Points on a hilly landscape, in no order, each with its height.
A ball rolls from a point to the lowest of its 2 nearest points, and stops where none of them is lower. Distance is the straight distance between rows; heights are no part of it.
Z_337: [204 112 122 114 127 131 158 108 142 137 146 109 137 136 115 126 122 192
 125 106 166  91 137  86 102 135 135 152 112 159 141  88 174 117 143  36
 169 196 120 107 110 139 152 144 129 121 179 161]  (h 54.8)
Z_869: [142 148 177 140 114 137 154 144 133 114 136 142  91 136 117 154  97 132
 108 107 142 154 129 105 151 115 128 137 128 111 183 133 133 117 152 160
 145 140 135 155 106 141 124  98 152  79 137 149]  (h 74.2)
Z_397: [139 113  95 127 117  93 129  69  98 116 130 132 161 124 149 129 166 150
 153 123 114  69 115 157 122 142 118  87 145 137  99 144 131 136  96  60
 112 150 116  49 139 111 119 167  66 127 112 111]  (h 70.6)
Z_213: [136 118  99 140 130  85 138  87  57 107 120 156 138 145 146 161 156 116
 166  99 114 107 119 162 125 138 117  65 131 132 133 186 108 133 123  71
 112 150 128  53 144 121 121 151  82 139 114 116]  (h 73.6)
Z_196: [177 112 149 111 105  97 162  82 121 114 144  94 184 125 114 135 113 180
 149 132 175  88 127  92  90 145 128 159 123 158 139  95 171  92 156  41
 140 196 155 108 104 113 113 161 123  91 153 156]  (h 50.8)
Z_896: [139 144 159 122 117  77 161 105 112 105 127 134 157 213 117 184  67 134
 150  98 170 166 143 110 133 150 129 136 162 135 162 137 137 148 179 132
 140 181 146  96  55 194 109 113 143 108 157 124]  (h 38.8)
Z_497: [ 58 123 192 122 134 130  57 134 171 112 104 147 115 119 151 128 148  85
 158 110 172 153 127 134 149 121 127 129 111  75 165 142  94 111 130 196
  90  84 119 174  96 107 113 115 182  95 118 108]  (h 69.2)
Z_26: [162 135  86 140 138 182 145 158 128 134 124 135  97 101 131 114 107 120
  93 123  90 126 133 125 123 112 126 122  96 137 121 120 125 125 133 135
 159 125 128 146 149 141 161 115 145 144 116 152]  (h 26.9)
Z_963: [ 79 131 129  77 130 122  93 131 149 147 123  86 147  58  97 102 154 127
 135 188 112 102 125 109 111 111 102 162 139 147  56 108 172  66  71 188
  90  99 150 188 170  75 128  99 117 161  67 106]  (h 44.4)
Z_355: [ 95  94  81  82 125 116 143 133 139  96  70 137 122  64 147 149 174  90
 175  97 127 107 119 182  95 100 127  97 137 158 102 136 120  77 119 109
  89 106 124  91 170 113 123 161 124 142 124 120]  (h 15.5)
Z_166: [206 118 128 128 156 145 148 150 123 137 162 122 113 123 109 114 119 187
 107  97 125  93 149  67 113 133 136 165  88 139 146 101 152 139 142  46
 182 185 100 133 127 159 170 133 116 135 188 191]  (h 57.6)
Z_792: [144  99 126  90 116 116 159 119 140 122 120  91 175  60 119 122 135 161
 145 150 129  73 140 100  76 132 142 135 110 145 110  84 192  70 147  60
 134 179 145 116 142 118 135 145 130 116 147 146]  (h 45.1)
Z_970: [162 110 103  98 126 170 136 179 163 122 104 125  99 164 145 120 123 121
  91 114 144 137 133 144 102 126 174 144  98 146 122  98 132 171 156  95
 218 124  93  74 124 143 162 141 199 142 162 133]  (h 56.0)
Z_798: [118  99  67  88 116 119 173 132 164 121  88 105 140  67 149 141 173 106
 136 133 125  85 118 173  76 113 159 128 136 194  72 108 155  96 139  87
 116 124 124  76 163 115 151 168 138 163 130 127]  (h 30.3)
Z_81: [173 169  98 174 115 157 185 157  93 138 123 136  59  90 118 110 135 128
  73 131 135 127 121 169 123 111 129 123 102 166 139 140 131 124 114 119
 137 106 122 152 151 125 163 141 123 126 135 182]  (h 17.5)
Z_555: [186 162  95 168 102 127 158 166  79 121 123 171  86 180 126 163 133 115
  94  69 153 127 124 153 117 128 151 130 128 164 155 167 127 186 142  53
 187 138 109  77 113 155 149 137 140 189 167 160]  (h 63.7)
Z_673: [130 121  74 135 135 136  91 100 141 155 146 120 158 128 150  99 128 164
 117 162  81  89 119 133 134 130 124 105 127 131  78 101  97 156  87  92
 142 120 117  74 138 104 142 137 106 163 122 105]  (h 58.9)
Z_840: [176 169 129 161 109 114 195 114  38 116 125 176 114 147  98 135  99 117
 131 108 154 117 111 139 121 125 126 131 154 164 158 177 164 123 151  76
 149 167 128 119 124 176 134 147  90  93 141 176]  (h 55.4)
Z_544: [154 130 126 139 128 125 152  95  70 165 163 102 147  72  97 109 108 144
 128 171  62 108 151  90 109 118  87 126 123 116 101 121 170  85 116 118
 121 139 165 171 172 123 136 110  83 140 109 163]  (h 29.2)
Z_292: [136 130  86 138 114 185 108 208 140 100 102 152  65 127 149 116 137  80
  70  93 128 149 127 166 105 122 161 109  70 140 123 136  82 175 165 100
 199  67 104 109 139 123 162 150 183 190 135 144]  (h 49.4)
Z_396: [126  91 146 100 164 140 141 166 202  97 108  91 101  60 129 106 138 131
 121 144 136 122 137  95 115 112 133 148  82 117 129  97 132  67 143 131
 109 106 122 169 152  90 129 109 150  87 129 133]  (h 22.2)
Z_649: [171 123 131 124 134 132 130 158 162 106 145 136  97 111 150 121 136 175
  96 114 160 126 122 115 120 119 158 142  98 132 171 106 122 128 136  72
 162 138 108 116 140  98 137 140 134  96 179 159]  (h 28.8)
Z_329: [187 170 146 145 106 131 161 168 132 117 165 133  41 130 146 130 153 160
  84 107 205 142  86 162 137 117 162 169 138 143 183 149 141 144 130  70
 142  92  80 149 145  68 116 149 100  80 177 177]  (h 16.5)
Z_325: [119 139 153  90  81  99 121 101 130 155 163  79 173 100  77 133 120 172
 147 220 107  94 132  99 115 136 121 140 166 162  54  83 213  78 116 135
  97 146 186 139 174 115  99 116 133 170  84 130]  (h 32.7)
Z_414: [177 144 141 139 135 120 100 155 154 117 165 153 110 212 146 128 127 181
  98  72 155 121 119  81 136 143 162 150 113 131 164 115  84 200 146  49
 204 142  97  67  96 140 151 117 120 173 182 137]  (h 87.0)
Z_583: [131 139 130 124 130 123 117 117 170 141 157 111 132 177 157 159 132 151
 137 123 162 135  97 174 162 140 139 136 153 137 138 112  98 157 106 119
 103 118  86  88 102  84 106 140 122  96 164  94]  (h 71.5)
Z_79: [116 128 140 103 116 124 144 110  90 146 133 100 130  37  88 128 154 115
 148 164 112 111 143 155 127  99  90 151 133 128 102 147 164  56  92 157
  60 129 151 174 171  87 116 153  86 109  82 139]  (h 41.6)
Z_161: [111 122 132 126 129 122 124 128  92 113 109 153 119 118 137 158 115 113
 147 101 123 137 142 151 118 115 125  94 142 114 158 161 132  84 140 144
 105 143 146 120 123 137 122 134 138 111 128 119]  (h 69.3)
Z_187: [164 141  57 162 100 176 142 182 113 127 100 142  79 138 131 128 146 116
  94 104 141 127 142 169  87 123 143 121  79 156 107 137 105 170 132  76
 192  94 120  79 141 151 165 180 169 209 144 150]  (h 55.5)
Z_549: [180 152 157 152 142 114 139  87 134 153 188  95 152 153 129 104 123 204
 117 161 134 121 111 110 139 137 118 150 143 115 144  97 127 133 110  91
 129 139 109 149 116 113 115 129  70  77 169 131]  (h 30.2)
Z_893: [163 128 107 114 104 104 164 111 119 128 137 113 137 200 144 174 106 160
 142 110 157 121 113 158 127 130 153 145 157 166 124 120 154 154 139  71
 132 158 102  65  92 152 120 155 121 119 163 127]  (h 60.9)
Z_394: [ 63  88 177  88 168 160  70 161 195 110  96 120 120  91 142  87 161  88
 146 123 163 142 117 127 160 110 124 154 103  85 117 112 114 134 100 225
  81  60 106 182 114  94 121 117 170 107 104 101]  (h 73.2)
Z_951: [153 135 101 157 136 216 123 180 117 136 135 152 100 115 132 102 104  85
  93 107  63 157 153 114 133 120 123 105  78 127 116 133  96 155 146 137
 202 113 144 163 138 164 168 109 161 159 120 154]  (h 35.1)
Z_98: [ 84 118 166 117  99 105 131  90 156 114 115  41 178  98  99 131 137 169
 171 184 180 121 147 136 117 138 106 159 163 116 130 107 135  78 141 101
  74 164 175 152  94  89  71 178 120  95  88 104]  (h 33.1)
Z_953: [111 174 103 117 117 155 121 133 148 170 151 109 134 155 126 132 119 126
 116 162 117 141  89 165 188 134 116 160 166 145  71 106 125 156  56 196
  84  91  84 156  98 116 117 130 133 126  98  81]  (h 76.9)
Z_591: [173 188 159 171 123 115 154 133 108 128 152 172  88 155 132 128 109 152
  95 104 150 148  95 141 171 121 135 156 139 137 189 164 111 165 133  89
 161 130  98 126 113 128 124 114  88 100 178 155]  (h 48.8)
Z_533: [ 86  98 102 129 134  98 110 109 135  96 109 144 142 182 182 182 156 111
 154  95 113 110 136 174 104 148 142  88 120 133 115 135 105 157 135  97
 136 110 122  26 124 123 141 141 139 163 120  77]  (h 54.7)
Z_626: [113  63  89  73 142 134 136 136 188 115  85 107 164  69 138 113 154 118
 139 151  99  89 125 125  75 125 168 124 112 164  71  81 154  89 152  87
 152 128 144  94 174 118 152 131 169 165 124 114]  (h 41.7)
Z_44: [ 81 111 138 134 151 168  72 135 124 112 126 164 110 120 141  94 130  62
 126  97  67 147 154  96 113 124 124  88 111  81 152 157  92 144 175 199
 162 121 158 170 135 172 131  77 179 146 112 134]  (h 38.4)
Z_130: [212 173 113 187 145 153 128 152 129 152 166 125 106 153 128  99 122 191
  69 120 118 131 115 100 135 118 136 151  99 134 139 125 100 187 117  59
 178 114  83 128 124 135 163 138  94 145 172 157]  (h 44.2)
Z_36: [103  75 105  97 165 155  98 149 158 120 103 135 122  87 149  96 142 106
 139 110  80 111 153 107  93 128 146  89  90 106 117 114  97 102 160 142
 152 122 141 129 165 127 139 109 176 144 140 120]  (h 54.4)
Z_422: [140 156 112 166 111 200 144 190 107 132 117 175  74 148 124 121 111  73
  75  94 115 166 130 139 126 117 145 124  85 140 143 140 101 171 160 112
 217 102 138 137 127 165 167 123 180 169 136 168]  (h 42.3)
Z_610: [ 93  75 116 117 160 157  81 136 134 136 133 110 132 101 115  71 134 104
 127 136  76 134 168  85  96 146 132 102 111  93 120 116 119 107 168 192
 136 134 169 179 147 160 135  96 178 135 121 129]  (h 47.5)
Z_566: [141  95 118 126 139 104 121  71 128 113 139 115 166  88 140 104 156 166
 153 130 111  88 129 122  94 154 136  88 108 108 127 109 120  98 119  51
 102 148 152  90 158  94 128 167  92 116 124 138]  (h 66.5)
Z_614: [105 113  72 131 123 130 129 144 127 123 110 140 114 161 156 180 148  99
 135 103 136 124 119 203 115 130 155 111 120 154 121 130 115 155 128  96
 134 104  89  55 146 121 147 149 150 157 137  98]  (h 61.4)
Z_182: [ 88 167 106 129 115 204 116 150 106 154 125 133 135 146  96 116  94  57
 115 133  77 177 126 141 171 120  96 142 127 121  79 127 129 160 125 213
 157  96 111 186 107 162 140  86 171 147  55 100]  (h 81.1)
Z_722: [129 159 160 161 121  95 130  63  84 143 128 145 139 176 128 164 113 107
 146 142 137 143 103 182 174 144 107 121 177 117 120 182 120 144 102 128
  83 135 100 112 119 119  84 148  69  95 121 131]  (h 31.7)
Z_481: [ 81 122 154  92 168 171  96 152 171 141 127 103 101  60 136  92 166 114
 114 144 150 144 118 120 171  99  99 175  97 102 113 122 134 114  53 230
  70  65  94 203 132  84 129 100 130  97  92 115]  (h 76.2)
Z_576: [ 79 130 139 120 134 195  92 164 128 131 119 166  85 121 133 135 135  55
 125  92 107 158 149 122 150  97 135 107 107  94 136 149 102 131 148 213
 142 112 125 177 147 146 150  83 186 126  95 145]  (h 29.0)
Z_594: [141 115 172 127 143 138 143 149 191  99 138  67  98  94 131 106 142 172
 122 143 177 138 120 104 149 120 122 150 106 119 164  87 137  88 119 135
 104 125 116 172 118  79 115 128 117  44 131 122]  (h 11.3)
Z_461: [158 138 127  96 127 154 130 186 159 118 129 145  66 193 149 153 117 133
  95  85 184 150 126 141 124 118 180 160 102 151 180 117 131 178 162  88
 204 123  97  87  99 136 146 125 193 154 184 143]  (h 60.0)
Z_574: [ 98 139 169 115 120 103 122 155 159  89 129 130 109 181 160 196 104 125
 152  96 206 166 127 121 147 156 151 139 136 138 201 119 132 111 176 144
 145 150 141 118  59 119 109 104 177  75 161 101]  (h 72.6)
Z_93: [ 78  64 114  96 117  97 119 124 160  91  81 114 156 108 153 178 152 104
 186 119 110 106 139 161  89 134 135  98 146 150 104 135 140  93 131 111
 103 148 148  73 136 117 105 161 147 149 114  84]  (h 33.0)
Z_917: [152 117 115  99 114 131 164 140 156 128 122 103 132 194 144 167 101 154
 131 136 181 137 126 132 134 137 158 154 150 164 131  94 169 152 142 126
 145 171 112  96 105 153 119 143 178 106 155 108]  (h 64.0)
Z_16: [106 151 182 147 130  98 110 113 115  99 120 166 120 142 138 154 113 118
 148  94 153 149 146 119 143 124 129 115 139  93 191 156 109 102 154 146
 107 148 155 149  94 126 108 115 134  92 148 132]  (h 71.8)
Z_216: [133  97 118 136 122 121 151 122  88 113 128 163 159 118 104 132  96  99
 139 108  84 136 155  79  93 128 116  91 138 112 139 162 135 107 171 163
 132 167 187 135 128 208 132 109 142 146 129 134]  (h 65.0)
Z_7: [ 71 110 137 133 135  81  91 111 132 100 104 167 137 180 173 168 138 113
 156  87 137 124 137 162 121 151 135  75 128 109 169 149  84 146 145 115
 116 110 132  67 113 113 122 116 134 139 136  93]  (h 45.5)
Z_50: [103 145 150 139 128 167 136 161  96 131 124 159  67  82 115 124 132  73
 106 106 135 161 127 138 167  79  97 144 115 107 158 150 124 103 121 219
 106 112 109 189 133 133 140  95 148  97  97 152]  (h 20.9)
Z_654: [111 125 160 164 148 110  94  99 133 131 122 164 154 169 119  81  97 131
 118 131 102 155 150  73 135 154 133  91 113  88 140 128  67 176 155 165
 145 119 145 155 108 182 127  81 118 155 132 127]  (h 21.6)
Z_663: [114 141 147 125 126 153  88 157 165 135 145 144 113 169 166 161 140 124
 101 103 173 149  93 171 187 121 162 135 136 111 158 118  89 173 116 143
 126  90  79 117  98  86 120 117 143 109 152 105]  (h 68.2)
Z_75: [152 129 106 125 101  92 160  89 110 118 135 116 163 167 118 165 104 139
 146 138 112 104 136 124 109 148 127 114 159 152  98 124 163 141 131  87
 134 169 137  65  96 178 121 157 112 135 135 121]  (h 56.7)
Z_708: [ 94 102 139 158 131  81  96  96 108 124 117 176 167 152  85  71 104 112
 137 149  83 168 157  87 103 161 117  80 142  87 137 134  78 164 160 191
 124 135 163 180 117 199 125  97 100 158 115 128]  (h 30.5)
Z_902: [ 97 108 153 100  93 101 131 114 145 125 134  63 182  91  85 120 135 158
 168 199 134  94 139 101 118 122 113 149 156 149  96  72 176  72 121 131
  83 140 185 160 144  81 100 145 145 121  87 111]  (h 23.7)
Z_493: [ 88 147 159 149 115  71 126  78 116 129 125 140 159 193 126 188 111 107
 173 132 134 158 125 159 159 155 112 109 171 116 125 165 113 123 116 147
  78 132 123  98 103 144  85 138  90 115 114 100]  (h 22.5)
Z_287: [ 95 109 142 142 115  72 108  98 128 119 117 127 190 155  90  91  94 121
 159 171 112 149 150  85 109 151 115  99 164 105 131 113 124 137 155 180
 108 153 176 154 113 197 116 142 133 139 123 114]  (h 15.4)
Z_577: [129 105 101  96  99 121 136 114 119 149 119 121 166 163 132 161  98 127
 140 160  98 108 150 128 124 135 135 133 162 157  72 102 179 124 132 129
 130 163 153  78 134 174 129 153 177 153 111 108]  (h 51.5)
Z_249: [125  72  80  81 127 157 143 158 177 118 101 108 141 133 148 121 131 111
 116 131 111 110 133 138  90 121 164 131 110 173 102  77 157 130 156  82
 177 136 107  70 136 141 159 142 184 141 152 120]  (h 50.4)
Z_420: [148 141 124 139 107 111 143 106  92 159 136 131 193 122  81  96  86 110
 111 178  58 136 148  79 123 146  99 110 150 130  66 134 147 142 130 160
 118 151 166 165 142 194 111 105  80 182  96 118]  (h 49.2)
Z_642: [ 90 108 126  90 135 133 148 135 146 138 115 107 134  30 104 130 152 120
 147 166  98 106 130 130 112  94 118 149 114 144  83 107 167  52 100 149
  92 120 146 169 177  82 141 126 129 139 104 125]  (h 38.6)
Z_69: [138 116 129 131 166 188 109 202 166 124 157  98  67  97 151  99 122 117
  62 162 121 144 131  84 173 114 127 143  82 108 143  99 124 120 119 176
 142  73  90 205 145  92 140  85 141  88 118 155]  (h 79.8)
Z_158: [166 120  78 143 132 108 150  93  37 118 138 175 147 117 134 114 159 121
 146 101  85  97 128 145 116 135  91  50 122 123 111 204  96 141 119  76
 124 140 135  84 165 155 128 137  53 161  95 139]  (h 76.4)
Z_304: [ 89 139 162 158 130  69 106  89 122 113 126 137 146 216 161 176 120 129
 162 113 145 157 125 137 150 167 130 103 160 119 156 148  94 166 141 139
 110 130 128  92  78 152 112 126 116 108 125  87]  (h 33.6)
Z_223: [ 96 142 175 132 118  99 134  95  99 122 117 103 138 117 110 172 131 107
 171 138 179 127 123 177 145 126  88 149 170 109 128 168 132  83 117 128
  63 144 154 145 115  82  79 165 101  65  98 113]  (h 73.3)
Z_725: [118 103 137 133 130 103 124  94  93 136 141 102 164  73  88 107 134 132
 154 159  89 113 137 119  91 124 105 113 141 103 124 127 149  61 130 149
  92 150 185 159 159 119 128 143  96 130 101 133]  (h 36.0)
Z_265: [160 165 157 147 113 183 154 179 138 128 154 146  58 156 128 127  97 134
  67 119 159 166 123 106 192 111 162 148 118 125 190 112 138 154 148 137
 170 123 105 174 119 144 140  87 162  90 148 159]  (h 76.0)
Z_234: [129 119 158 147 157 170  81 163 166 143 157 119  99 132 132  78 113 127
  87 144 112 142 167  58 168 146 128 118  91  68 161  87 110 151 145 190
 144 100 110 206 132 125 133  78 151  92 138 145]  (h 82.1)
Z_804: [116 137 134 118 129 130  96 161 158 109 130 142  97 189 178 169 130 121
 109  93 144 145 117 151 160 136 162 131 120 130 182 127  96 174 163 121
 162 106  94  79 100 119 134 103 165 138 163 118]  (h 64.4)
Z_205: [111 140 133 114 118 138 121 130 157 152 137  92 139 160 139 164 139 140
 152 153 161 145  89 181 180 123 138 160 173 140 112 109 138 133  81 159
  73  95  86 121 115  88 101 156 132  94 117  71]  (h 74.3)
Z_336: [217 182 103 176 105 141 186 142  87 146 133 124  45 118 116 108 147 146
  67 138 183 128  94 162 115 135 147 172 132 161 153 143 154 147 108  78
 135  99 106 133 139 101 149 167 100  85 159 183]  (h 8.3)
Z_17: [100 120 172 102 123 128 116 145 168 107 109  93 126 167 124 145 101 136
 158 127 188 164 134  97 152 145 142 135 147 116 173  98 149 122 146 180
 126 139 153 137  84 139  98 122 190  59 138  91]  (h 69.9)
Z_504: [141 135  76 136 103 101 161 138 148 117 106 127 102 142 153 178 167 126
 116 115 176 119  99 222 109 134 157 139 144 176 120 145 130 145 113  70
 123 106  77  58 137 103 125 179 124 137 150 121]  (h 66.0)
Z_616: [146  94 102 101 108 120 195 122 135 122 108 119 148  40 124 140 157 134
 152 138 126  76 118 139  73 116 144 116 109 171 104  98 168  54 152  56
 121 159 131 108 168  97 142 154 116 144 124 157]  (h 39.5)
Z_750: [174 149  79 164 100 147 159 165 113 126  88 154  61 139 135 150 152 124
  78  88 172 124 119 185  88 136 168 126  96 163 164 160 132 174 141  68
 166 115 126  86 130 131 156 158 150 175 160 161]  (h 60.1)
Z_812: [136 181 151 167 137 105 131  85 100 143 143 163 132 173 128 138 130 127
 117 135 130 146  83 172 187 133 115 125 166 102 142 177  77 163 106 121
  96 106  73 138 116 106 103 116  51 102 148 136]  (h 38.5)
Z_935: [ 81 126 136 119 146 101  72 110 161 140 113 108 158 101 145 106 161 141
 146 155 125 130 108 162 136 134 119 127 136 114 106 116  97 112  62 148
  73  94 109 126 135  61 111 144 107 117 123 104]  (h 69.4)
Z_391: [118 113  83 144 156 130  73  81 118 142 122 150 168 150 156  87 145 140
 130 138  58 118 139 117 134 149 129  61 109 115  95 122  61 171  90 129
 126 101 137  87 134 134 145 129 101 198  99  92]  (h 50.5)
Z_852: [ 51 128 132  88 112 119  77 128 127 159 111 114 165 104 107 139 136  97
 177 153 107 125 134 145 123 111  98 152 160 131  53 150 163 111  88 223
  85 114 164 158 155 128 107 136 155 171  64  94]  (h 53.1)
Z_55: [ 84 134 172 130 139 113  71 102 134 157 120 112 155 122 113 106 160 135
 154 149 156 134 114 151 155 119 100 154 145  95 121 129 110 117  70 202
  52 101 110 172 116  83  89 143 105 109 109 106]  (h 72.7)
Z_997: [132 148 134 118 101  95 130  84 110 155 151  99 192 111  79 130  94 145
 134 203  73  94 136  91 107 149 118 121 178 155  49 105 176 116 118 130
 110 165 172 127 142 154 114 132 112 179  94 132]  (h 40.8)
Z_32: [118 137 135 137 116 117 154 125  84 120 115 136 116  97 131 160 129 113
 142 123 148 120 121 188 132 113 114 131 152 129 141 175 146  76 124 131
  84 134 129 133 147  98 104 155 111  95 114 129]  (h 71.4)
Z_746: [163 152 158 148 137  89 181  93  43 125 126 189 155 149  89 120  91 118
 120 106 119 130 144 101 131 138 111 110 159 113 153 199 132 124 162 102
 133 169 158 129 119 183 113 104  60 106 136 165]  (h 58.6)
Z_824: [180 162  88 148  93 109 174 132 119 143 146 104 102 203 156 180 135 140
 109 113 178 141 102 205 124 138 156 161 152 177 125 140 147 187 113  68
 133 122  74  66 114 142 127 173 116 141 162 125]  (h 64.3)
Z_392: [107 119 104 141 141 142 101 116 123 137 120 162 167 147 137  90 116  98
 119 123  57 143 132 105 142 137 104  90 114 106  98 149  67 172 128 158
 156 120 132 127 125 169 142  94 112 179 103 106]  (h 38.2)
Z_136: [144 138 147 153 130 110 180 119  61 102 126 191 149 136  98 136  93 100
 123  95 109 139 151  86 109 133 107 104 138 116 167 181 120 119 169 129
 146 171 173 134 104 211 128  92 116 139 140 152]  (h 61.7)
Z_198: [145 140 160 147 115  77 141  92 126 123 136 118 183 180  95 131  83 149
 143 145 154 148 137  78 120 156 131 118 162 112 158 123 153 131 171 148
 122 160 182 138  82 177 103 139 122  97 152 131]  (h 29.7)
Z_606: [138 166  93 143 127 164 141 122  80 164 144 129 120  72  98 103  94 102
 104 179  58 137 137 107 132 110  84 134 123 131  95 138 151  96 103 178
 121 137 160 183 155 148 149  93 101 163  91 136]  (h 21.2)
Z_754: [ 87 159  98 113 133 192 119 165 134 175 118 130 117 129 115 118 114  95
 118 149 111 144 109 142 164 104 102 154 143 149  71 109 143 139  78 208
 122  92 115 178 118 124 137 124 157 124  62  96]  (h 79.1)
Z_830: [ 41 116 149 110 122 110  73 119 148 140  98 114 163 156 112 138 119  99
 195 129 131 136 140 130 133 126 124 133 150  97 102 129 149 126 115 216
  77 114 139 149 116 155 101 135 181 127  85  77]  (h 58.8)
Z_969: [183 147 128 158 134 118 176 143  79 110 120 189 108 181 112 132 101 145
 125  71 142 126 129 100 116 119 136 144 121 162 156 152 120 176 151  64
 189 157 116  81  98 197 150 110 110 180 170 168]  (h 64.1)
Z_703: [138 112 120 105 149 110 147 173 219  86 116 131 107  63 165 121 165 139
 114 111 148 121 108 125 105 106 164 119  90 135 150 108  96 101 134  77
 141  99  70 115 149  83 131 148 135 111 158 154]  (h 37.0)
Z_228: [152 203 159 171 116 141 130 128 124 151 156 160 106 175 132 146 107 126
  80 116 131 171  94 147 202 122 124 147 157 119 165 148  90 187 116 144
 132 108  73 143 104 122 123  91  86 103 153 137]  (h 44.5)
Z_525: [153  95 133 149 155  92 132  98  94  93 141 188 144 149 149 121 139 162
 140  62 114  90 150  83 122 149 146  64 102 114 150 158  93 175 155  69
 168 147 154  63 116 154 158 126  93 170 137 129]  (h 82.4)
Z_466: [123 131 136 106 111 136 131 128 158 143 125 106 144 195 125 171  91 131
 144 145 156 153 130 130 141 132 147 136 152 132 129  98 155 144 150 164
 123 140 131 104  83 149 113 122 186  88 128  83]  (h 66.9)
Z_519: [184 155 113 151 140 148 114 123 146 164 169 107 142 134 124  96 109 180
  90 147 106 129 115  96 154 132 130 128 127 116 122 103 111 166 109 114
 135 126 111 130 118 128 140 113 105 114 154 136]  (h 37.4)
Z_724: [116 100  98 118 154 111  72  85 161 135 131 117 156 124 150 109 166 168
 135 152 106 100 116 149 129 150 138 108 122 116 106 104  86 141  75 104
 105 100 113  92 145  62 112 141 102 142 125 101]  (h 64.2)
Z_343: [120 121 149 124 116  98 122  78 167 134 147  61 175 133 126 128 135 192
 145 161 156 115 126 138 126 151 126 146 154 132 131  78 138 107 127  89
  97 148 157 131 106  81  90 162 111  83 124 105]  (h 30.0)
Z_776: [ 93 156 105 118 131 147 118 117  92 161 157 102 138  80  96  96 107  89
 136 169  49 140 146  84 125 121  73 156 141  98  73 150 138 106  87 237
 105 123 170 208 156 144 136  86  79 177  78 127]  (h 28.6)
Z_875: [ 29  89 158 113 148 122  44 131 158 123  81 135 135 143 134 106 143  78
 175 107 134 155 138 118 117 126 128 111 118  82 131 136 110 131 137 217
  98  98 142 172 114 138 108  98 195 125 109  85]  (h 64.5)
Z_661: [ 81 151 181 133 124  93 102  74  86 139 127 125 162 117 108 144 134 110
 167 151 145 142 121 168 153 112  76 154 160  87 108 180 134  95  82 181
  40 134 134 165 120 110  94 159  84 105  92 120]  (h 75.2)
Z_680: [ 69 131 107 116 161 179  87 141  97 172 146  92 107  68 116  70 134  82
 123 164  67 141 142  82 126 125  79 170  96 101 106 136 124 110  81 244
 129  96 140 221 166 109 140  71 115 172  85 128]  (h 35.0)
Z_210: [ 86  82 112  86 106 117 105 126 150 134  95  95 167 117 121 140 128 114
 168 148 107 107 144 126  97 138 137 112 151 130  79 101 172 107 137 145
 136 140 166 103 141 140 108 144 183 145 110  88]  (h 44.9)
Z_652: [206 121 103 159 136 143 177 159  83 135 129 147  95 123 101 120 112 148
  96  84 127 104 147  91  94 120 127 131 100 149 151 128 149 138 147  55
 193 175 125 114 134 173 172 127 133 167 166 188]  (h 60.5)
Z_404: [160 114 146 139 147  98 110 114 141 113 148 154 154 184 159 121 134 197
 132  75 148 103 134  83 117 153 151 104 103 116 157 127  90 183 147  46
 178 146 117  50 106 141 151 127 104 157 171 128]  (h 85.0)
Z_500: [132  78 109 116 164 118 107 126 145 108 127 146 138  98 158 112 159 148
 122 105 106  87 129 112 101 129 140  76  87 113 137 116 100 121 142  84
 144 133 141  82 149 114 155 129 122 144 152 128]  (h 61.1)
Z_894: [ 92  86 153  88 162 141 133 151 200 110  96  91 122  44 134  84 173 104
 148 152 115 127 135 101 106  92 120 148  98 127  96 104 128  50 123 159
 102  92 127 183 169  79 138 109 145 126 115 138]  (h 30.8)
Z_428: [136 160 121 159 135 156 162 127  66 153 137 135  80  80 102 115 111  85
  93 142  92 149 152 128 140  99  88 140 128 113 138 162 139  98 118 195
 100 132 139 190 158 156 138  97 101 119 103 161]  (h 13.9)
Z_232: [126 119 127 113 156 193 130 186 169 140 145  97  69  73 128  95 133 123
  84 171 142 142 104 110 182 107 107 179 107 133 112  80 140 121  70 188
 102  68  72 199 147  84 155  93 130  85  90 117]  (h 78.1)
Z_834: [167 149 156 136 132 122 139 158 167 109 152 109  86 125 154 124 147 179
 101 117 181 136  95 139 150 124 143 170 116 122 189 126 114 122 132  68
 143 131  96 135 141  51 102 139  91  68 167 160]  (h 22.6)
Z_308: [ 67 137 127  74 121 147 111 151 112 156 122 103 125  62  92 114 143 104
 170 169 124 135 131 130 128  83  89 190 142 133  54 144 190  85  70 229
  84  97 145 185 156 121 131 113 137 152  57 112]  (h 48.9)
Z_691: [163  96  95 140 156 115 139 102  62 117 150 167 155 104 138 107 153 129
 146  81  68  85 155  86 100 138 118  61 110 108 127 157  95 152 146  88
 145 155 160  87 152 169 137 125  82 189 108 131]  (h 79.3)
Z_889: [183 177 163 154 124 103 174 115  72  97 137 186  88 158 137 149 103 129
 130  84 186 140 111 135 123 137 130 148 150 146 198 170 156 131 161  59
 164 155 121 124 108 119 113 131  95  90 177 165]  (h 52.3)
Z_33: [157 108 174 140 123 115 124  86 180 128 149  75 140 115 125  96 134 194
 118 152 160 126 121 115 137 146 117 138 118 111 157  85 120 103 132 109
 110 143 144 155 113  84 104 136 116  64 144 127]  (h 21.0)

Call two points neighbours if one is among the 2 nearest of the other. Go from one point of each pair to the other, from neighbour to neighbour, staying as low as possible. Name the highest point that can't be avoided.
Z_642, Z_428 -> Z_79
Z_654, Z_287 -> Z_708
Z_902, Z_594 -> Z_98
Z_594, Z_336 -> Z_703

Where does a ball stop that starts at each point below?
Z_750 -> Z_336
Z_136 -> Z_493
Z_265 -> Z_493
